Points on a hilly landscape, in no order, each with its height.
From any point a climber takes the steepest step (rise divided by distance) to one of its 2 nearest points. It stops when none of these is higher. Distance is the straight distance between rows; heights are no part of it.
Z173 height 28.3: [  8   4   5  -1 -37  22  18 -28  19  10  -7  17 -29  21  28  24   5  -1
   5  -3]
Z240 height 37.2: [-29  -7 -16  -3 -23   5 -12   2  -9   3   2  -2   2   1  18  -7  15   8
  16  23]
Z837 height 58.9: [-35  16  -8 -26  29  -7 -22 -23  -6   1  -7  -6  -7  -5 -13  13   3  19
  16 -19]
Z941 height 39.2: [ 21 -24  -7 -14 -16  12 -15 -20  -6  -6   1  -3  -6  23  -3  39 -21   8
   8 -10]
Z695 height 32.4: [-19   8 -20 -23  -6  -8  20 -16 -14  28 -24  11 -25 -10  33  24  -9   1
  22   5]
Z253 height 23.7: [ 27 -11  -3 -11  19 -23  16  38 -10  20 -16 -19  21   0 -11 -21 -13   8
   1  22]
Z115 height 34.0: [ -8 -22  13  -4 -23 -16  34  34  -9  12  18   3   0   1  27 -30  21  -7
 -26   7]
Z669 height 35.5: [  3 -29  -6 -43 -16  -7  22   9 -28   5  -5  -7   3  37  19  17 -23  11
  10   9]
Z239 height 32.0: [-12  -7   0 -11 -37   3   6 -31  -6   2  17  20  -5 -15  38  10 -10  -5
  17 -15]
Z134 height 26.4: [ 18   8  11  28  20  -9  23   1  11 -11   4  -6  18 -36 -62   4  29 -11
 -17  -7]
Z182 height 23.3: [ -1  15  14  15 -11 -27  36  43   8  22  -6 -17 -11  -9 -12   8   6 -13
  -8  19]
Z287 height 56.9: [  3   3 -16 -12   8 -14  -9  -2  13  15   1 -18 -15  14 -21  24  -9  39
  21 -10]
Z200 height 33.2: [-17  11   0   2 -42  15  10  -5   8  17   3 -20  11   5  10  10  12   6
  13  27]
Z600 height 60.3: [ -5 -15   8  11   4   7 -31 -23  -6 -21  19  -4  35  -2  -8 -25 -19   2
   1 -27]
Z612 height 26.1: [ -8 -19 -29 -10  21 -15   8  27 -24  12  -8 -23  20   6   3 -18 -10  10
  -1  21]
Z624 height 53.3: [ 16  -8  16  13  -1   0 -18  20  11  -4  13  17 -11  17  12 -11  -5  -7
 -12  -8]
Z456 height 56.8: [  6  16 -17 -29  13 -11 -16 -22  -5   7  -6 -13  33   9  -8 -22   4  18
  18  -2]
Z318 height 29.0: [ 30  -7 -18   5  26  -9   6  22   0  -5  23   2   1 -26 -28 -25  24  10
 -13   8]
Z381 height 64.0: [ -5  16  -1 -34  20 -24 -21   2   5  22  -4  -2 -26  24   2  12   7  40
  18 -10]
Z488 height 21.0: [ 19   3   6 -21  13 -30  20  12 -12  17  13  11 -21 -12 -13 -12 -11   6
 -14 -26]
Z763 height 43.1: [ 20  33  10  34  28  -3   4  17  25 -16   2  13  35 -17  -8 -27 -11 -22
   9  18]
Z995 height 25.3: [ 14 -39 -17  13  15  15 -34  -5 -15 -22   5  -5   6 -14  12 -16  10   0
 -16  20]
Z325 height 21.2: [ 10 -11   5  25   2  22 -25  -4  -6 -21  -4  14  16  -5  24 -29  -7 -13
 -10  23]
Z753 height 33.8: [-23  34 -23  11  18 -11  10   7  -6 -10   6 -11   1 -22 -44   0  -2   1
   4 -20]
Z506 height 35.2: [ -3   3  -7  -7 -15   7  25 -10  14  21   4 -30 -14  -1   2  26  -9 -17
 -16  -3]
Z838 height 57.2: [ -5 -13   4  38   9  15 -28 -18   0 -29   2 -15  11 -37 -20  -8   9  -5
  -8   4]
Z570 height 28.7: [  5 -38 -17  -2  10   2  -4  17 -10  12   2  -9  20 -11  16 -16   8   0
 -17  18]
Z228 height 28.5: [  1  -7  17  11 -26  22  -4 -35   0 -20  16  26 -14  -6  42  -6 -26  -9
   0 -10]
Z854 height 33.0: [ 44  12  31   8   1  -1  -3   8  24   0   7  -2  40   8 -20 -11   8  -7
   3  13]
Z548 height 54.4: [ -4   4   1  23  -6  12 -33  -3   4 -23 -22  31 -14   9  22   1 -18 -13
  10 -12]
Z94 height 36.2: [-21 -14  17  -1 -42   0  33  10   4  14  23   3 -16  14  34  -3  10  -7
 -13  -3]
Z23 height 60.4: [ -5  -2  30  27   0  21 -19  -2  20 -14  -4  15 -15  -1  19   0 -17 -21
 -13  -8]
Z535 height 33.1: [ 10 -15   6 -24 -15   9   2 -32   8   3  -7   6 -17  23  32  41 -10  10
  -3 -11]
Z582 height 30.1: [-12  23 -17 -15  16  10  19 -18  -5  17 -10  26 -25  -4  36  -4  -6  -4
   0  11]
Z156 height 34.8: [ 14  34  49  33   9   4  15   3  40   6  26  -1  19 -17 -13  12  14 -26
 -11   6]
Z249 height 41.9: [-18  19  -6  15   9   6 -28  15  21 -12  19  -1  17  29 -20  -7 -10   7
  13 -18]
Z20 height 48.6: [  9   5  -7  -1  -5   8  13   0  -1 -15  14 -10  37  13 -22  -2 -17 -20
 -11  -1]
Z640 height 32.1: [ 25  30  32  34   0 -28  14  23  30 -10  10  21  24 -24 -18   4   4 -20
   1  -2]
Z655 height 62.6: [-10  21 -10 -21  27  -6 -19 -27 -11   6 -27  20 -29 -13  -2   4  12   9
   4  -4]
Z992 height 14.6: [-32  13   5 -11   2   3 -12   3 -16  16 -11 -25   2  16  -4  -8  18  -4
 -15  14]
Z708 height 66.7: [-33   8 -11  -4  19  -3 -20  -3 -14  -2 -28  16 -27  10  16   0   3   0
  16   2]
Z741 height 45.1: [ 15  -5   1   4 -15  -4   2  -4   4  15 -45   3 -16  10   4  19  -3   0
  16  19]
Z34 height 35.1: [-20  -8  -8 -21  -8  -8  -1 -14  -9  17   4  -5 -10 -19  29  14 -10  10
   5 -13]
Z727 height 59.0: [  2   4  -9  11  25  17 -17 -19   0  -8  -2   1   1 -19 -17 -15  11   1
  -5   5]
Z558 height 47.1: [ 25  10   7  31  19   0 -10  25  24 -12  -2  21   9   0   6 -24 -16 -14
  -5   3]
Z749 height 24.6: [-14  -8  19  16 -26 -17  25  30   1  26 -11 -15 -27  -9   3   5  26   3
 -12   9]
Z322 height 48.7: [  4 -10  -3  21 -31  23 -26 -13  -5 -30   4  43 -28   0  13   3   4  -1
  12 -10]
Z571 height 67.2: [-29   0  -4  10  17  23 -14 -35  -7 -40  19 -12  22 -13 -17  -1 -28  -9
  -3 -25]
Z235 height 39.1: [  1  14  23   1 -15   0  28  -1  22  22 -11  -8   1   5   9   9 -21 -11
  -4  -6]
Z436 height 35.0: [-19  18 -22   2   7  -7  -2   3  -1 -16  15 -16  39  -7 -36 -10   0  -1
  18 -17]
Z47 height 11.8: [-36  -4  -3 -24  21   8  -8   1 -17   8  -7 -11 -13  30   2  17   8   9
 -16  -2]
Z424 height 60.5: [  0 -17   2  34  34   9 -28  -4   2 -29 -18 -19  24 -17 -42 -11  23   6
  -3  -6]
Z8 height 28.9: [  5  13  10  30   9 -24  -3  15  -3  -6 -34  -2  15 -21 -50   1   9 -11
   5  -6]
Z632 height 64.2: [ 26 -24   2  10  17   7 -31  -1  -3 -12 -18 -18  45   1 -34 -19  14  13
   9   6]
Z192 height 51.2: [ 29   9  11  -3  -1   3  -6  -6  -2  12 -43 -15  12   6 -19  -1   5  -3
  -1  15]
Z98 height 48.5: [ 12  11  -8 -22  26  -1 -23  -5   2   0  -1   9  19  17  22 -43  -3  11
   7   9]
Z394 height 63.6: [ 12  13 -16  -3   4  -2  -3 -16   0   8  -2  -2   9 -20  -5  -1  -4  11
  14   4]
Z395 height 30.5: [ -7   1   0  11  11 -10   1  20  10   4  27 -10  -6 -26 -19  -9   8   6
 -15  -6]
Z670 height 55.6: [-28   0  -4 -20  24  -6 -17 -40 -27 -15   0  -9  20  -9  -9   1  -9  13
   4 -34]
Z868 height 28.2: [  2 -23   7 -12 -39  -6  52 -25  -2  -1  -7  27 -33   4  49  15 -14  -1
   1  -8]
Z244 height 34.6: [-10  -7 -18  -4  -9 -24   7  12 -18  19  13 -49 -15 -16 -27  17  13  33
   8   1]
Z89 height 40.2: [ -6 -16 -17   3 -43  -5  11  18 -19   2  -1  17 -16  -5  15  -8  21   3
  25   9]
Z884 height 53.4: [ 11 -16 -18  10  10  12  -8   3   2 -19  11   3  42 -11 -13 -21 -25 -13
  -4  -5]
Z70 height 38.8: [ -6 -13  -6 -26 -13 -10 -15 -10 -19  -3   0  20 -20   0  19  29   1  18
  23 -12]
Z383 height 26.3: [ -6  -8   1  15 -53   7  36 -20   2   8 -17  20 -20   6  36   4   5 -12
   8   6]
Z581 height 8.9: [-21 -15   8 -30  -6  16  -5  -4  -8   3  15   6 -26  39  22  21  10   1
 -17 -13]
Z733 height 59.9: [-30 -10  -1   2  -6 -15  -9   7 -27 -13   8  15 -19 -14   8  11 -11 -14
  -9 -30]
Z290 height 5.1: [  6 -23  18 -15  -7  15  -7  -6 -10   8  12 -22  -5  24  -1  14  13   7
 -24  -6]
Z261 height 52.5: [ 10   3 -11  12  -8 -10 -14  -3  16  17  -3 -26  -1 -12 -31  24  14  26
  31  -9]
Z337 height 26.7: [  4  -1  10   0   8 -10  22  20   9  38  -6  -2 -25  -9  15 -14  19   4
 -22  21]
Z22 height 30.0: [ 15 -26 -11 -10 -28  -6  57   2   0  19  -4  14 -38  17  35   3  -6  10
  -4  11]
Z988 height 30.4: [ 15  22  33  23  -5 -19  -1  11  12   8 -11  15   0 -33 -33  -8  18 -22
  -3  -6]
Z446 height 46.7: [ -2  -1  -6   3   3 -14   3  36  12  11  -1   1   6  16  20 -16 -18  -3
  -1  -2]
Z430 height 48.8: [  2 -10 -16  14 -14  -6 -16 -10   1   9 -27 -11  -5  -5 -10  37   5   6
  17   4]
Z828 height 24.8: [ 22  -5   1   7 -13  31  -5 -23  14 -15   0  22   5  -5  34 -10 -11 -15
   5  18]
Z314 height 51.4: [-10 -17 -10 -35  14  -3 -21 -34 -20 -34  11  -4  24  14 -13  22 -19  15
  17 -38]
Z811 height 21.8: [ 14  18   3  21  20 -17  36  37  23  14  12 -13  18 -23 -22   2   3 -15
 -10  22]
Z802 height 48.4: [ -2 -18  11 -14  31  33 -44 -38 -11 -42  12  20 -15   3  32  -6 -21  11
  -8   5]
Z824 height 39.8: [ 26  10  12 -19   5   5   3  -3  19  16  14   0  34  15   8 -29  -4   1
  -3  11]
Z359 height 23.4: [  9  25  -9 -23  16  -1  12   0  -3   0   9  10 -20   7 -11 -14 -17 -11
 -21 -12]
Z146 height 32.3: [ -9  12   1   8  -9  18  33 -18  13  19  -7  -2 -46  -7   6  21   7 -19
 -19  13]
Z598 height 48.3: [  9  25   6   9 -11  -2 -23  21  25  -5  11  10   1  17 -13  -9  18  16
  16  -2]
Z216 height 61.6: [-18  -1 -11 -29  26  -5 -15  -4 -12  -7  -3  33  -7   5  31  -2 -15   1
   7 -11]
Z574 height 45.7: [  7 -31  -4 -10  -4   9 -33 -25  -9 -29   5  -5  11  17 -24  24  -8  17
   6 -25]
Z775 height 36.6: [  2 -36 -22 -15  -3 -24   1   5 -31   8   2 -23 -22 -19   0  25  -2  24
   5   9]
Z709 height 63.1: [-43 -17  -1  -4  19  13 -19 -15 -18 -28  11  -3  -8  -4  -5  13 -20 -13
 -11 -34]
Z684 height 27.0: [ 18  10  -1 -36  10   7  11 -17 -19  16  -4  19 -12  -3  19 -10  -4  -7
 -12   3]
Z264 height 29.6: [ 15   2  12  11 -11  13  21   2  29  21  -9   1 -31   2  23   2  20  -8
 -20  23]
Z271 height 40.9: [ 10 -11   4 -17 -13  -8  16  20   8  17  -8 -18   6  34  16  -1 -20  10
   7  11]
Z387 height 43.9: [ -1   8  10   7 -18  13  12   4   9  -5  14   1  13  15   5   0 -24 -25
 -10 -23]
Z601 height 30.2: [ -4  22  15  -6 -34  -7  21   4   3  24   7 -14  12 -22   1  -8  30  -1
  18  23]
Z503 height 32.8: [ 16  27 -20   5   6 -16  23  15  -6  -5  -2  10  -3 -22 -44  -6   0 -10
   3  -6]
Z747 height 31.6: [ 14 -32  -4 -15  -1 -15  13  35 -20  13  16  -9  -3  -1  19 -31   1  11
 -18   3]
Z263 height 17.7: [-20  23   0  12   9  15   0  17  13   4  -9  -6  -2  14  -6  -3  16 -19
 -15  22]
Z953 height 37.4: [-34   4 -24  -1  13  11 -20  -3   2 -27  15 -10  31  13 -12 -11 -10  14
  22 -17]
Z998 height 43.5: [  4 -15 -19   3 -33   4 -20  12 -13 -13  12  20 -20  11  10  15  19   7
  18  -8]
Z68 height 38.3: [-19 -15 -22 -11 -19 -22  13  16 -38  11  -9   3 -31 -20  10  10   9   8
   4   3]
Z356 height 39.4: [-17  -5  20   3 -43   5  11   3 -15   6  -1   8   0  11   9   0   4 -28
 -13 -11]
Z509 height 20.1: [ -8  29   2  30  28  10  20  30  28  -2   7  -5  17   1 -22   1   0 -27
 -16  19]
Z291 height 33.9: [ 29  25  19  19   7  26  -4 -10  31 -21  13  -7  33   8 -31  -1   7  -9
  -5   8]
Z164 height 57.6: [ 21  -3  -5   5  25   2 -14 -19  -2 -10 -37 -11  36   1 -27  -6  -2  -8
  -4  17]
Z566 height 55.9: [ -7 -15   5 -25  37   6 -34 -22 -16 -25   2  38 -27   0  25  13 -16   5
  -9 -15]
Z208 height 32.5: [ -9   6 -10  -2 -11  -4  10  24   1  20  37 -35 -11   0 -21  -1  16  12
 -10  -2]
Z812 height 32.2: [  5 -24 -22 -33  -9   0  40  10 -18   8 -16  -2 -26  29  35  10 -16  13
   4  29]
Z897 height 55.4: [  5  16   7 -11  -7 -17 -10  34   2  13 -11  -2 -11  34  -7  -4  10  31
  21  -5]
Z415 height 27.6: [  6  23  23  30  20   2   7 -14   4 -17 -28 -10  36 -23 -55   0  25 -24
  -1   2]
Z939 height 38.9: [ 12  36  35  39  24  16  -7   4  37 -21  23   7  33  -3  -9 -10   4 -19
  -4  22]

Call two points neighbours if one is among the 2 nearest of the other. Go from one point of each pair to the other, from neighbour to neighbour, staying as high as possible. Name the lowest point that can't be avoided.
Z394 / Z381 | Z741
Z571 / Z381 | Z854
Z23 / Z571 | Z34
Z632 / Z394 | Z838

Where does a climber stop that starts at each point below?
Z992 | Z571
Z753 | Z381
Z325 | Z571
Z612 | Z571
Z173 | Z708
Z264 | Z571
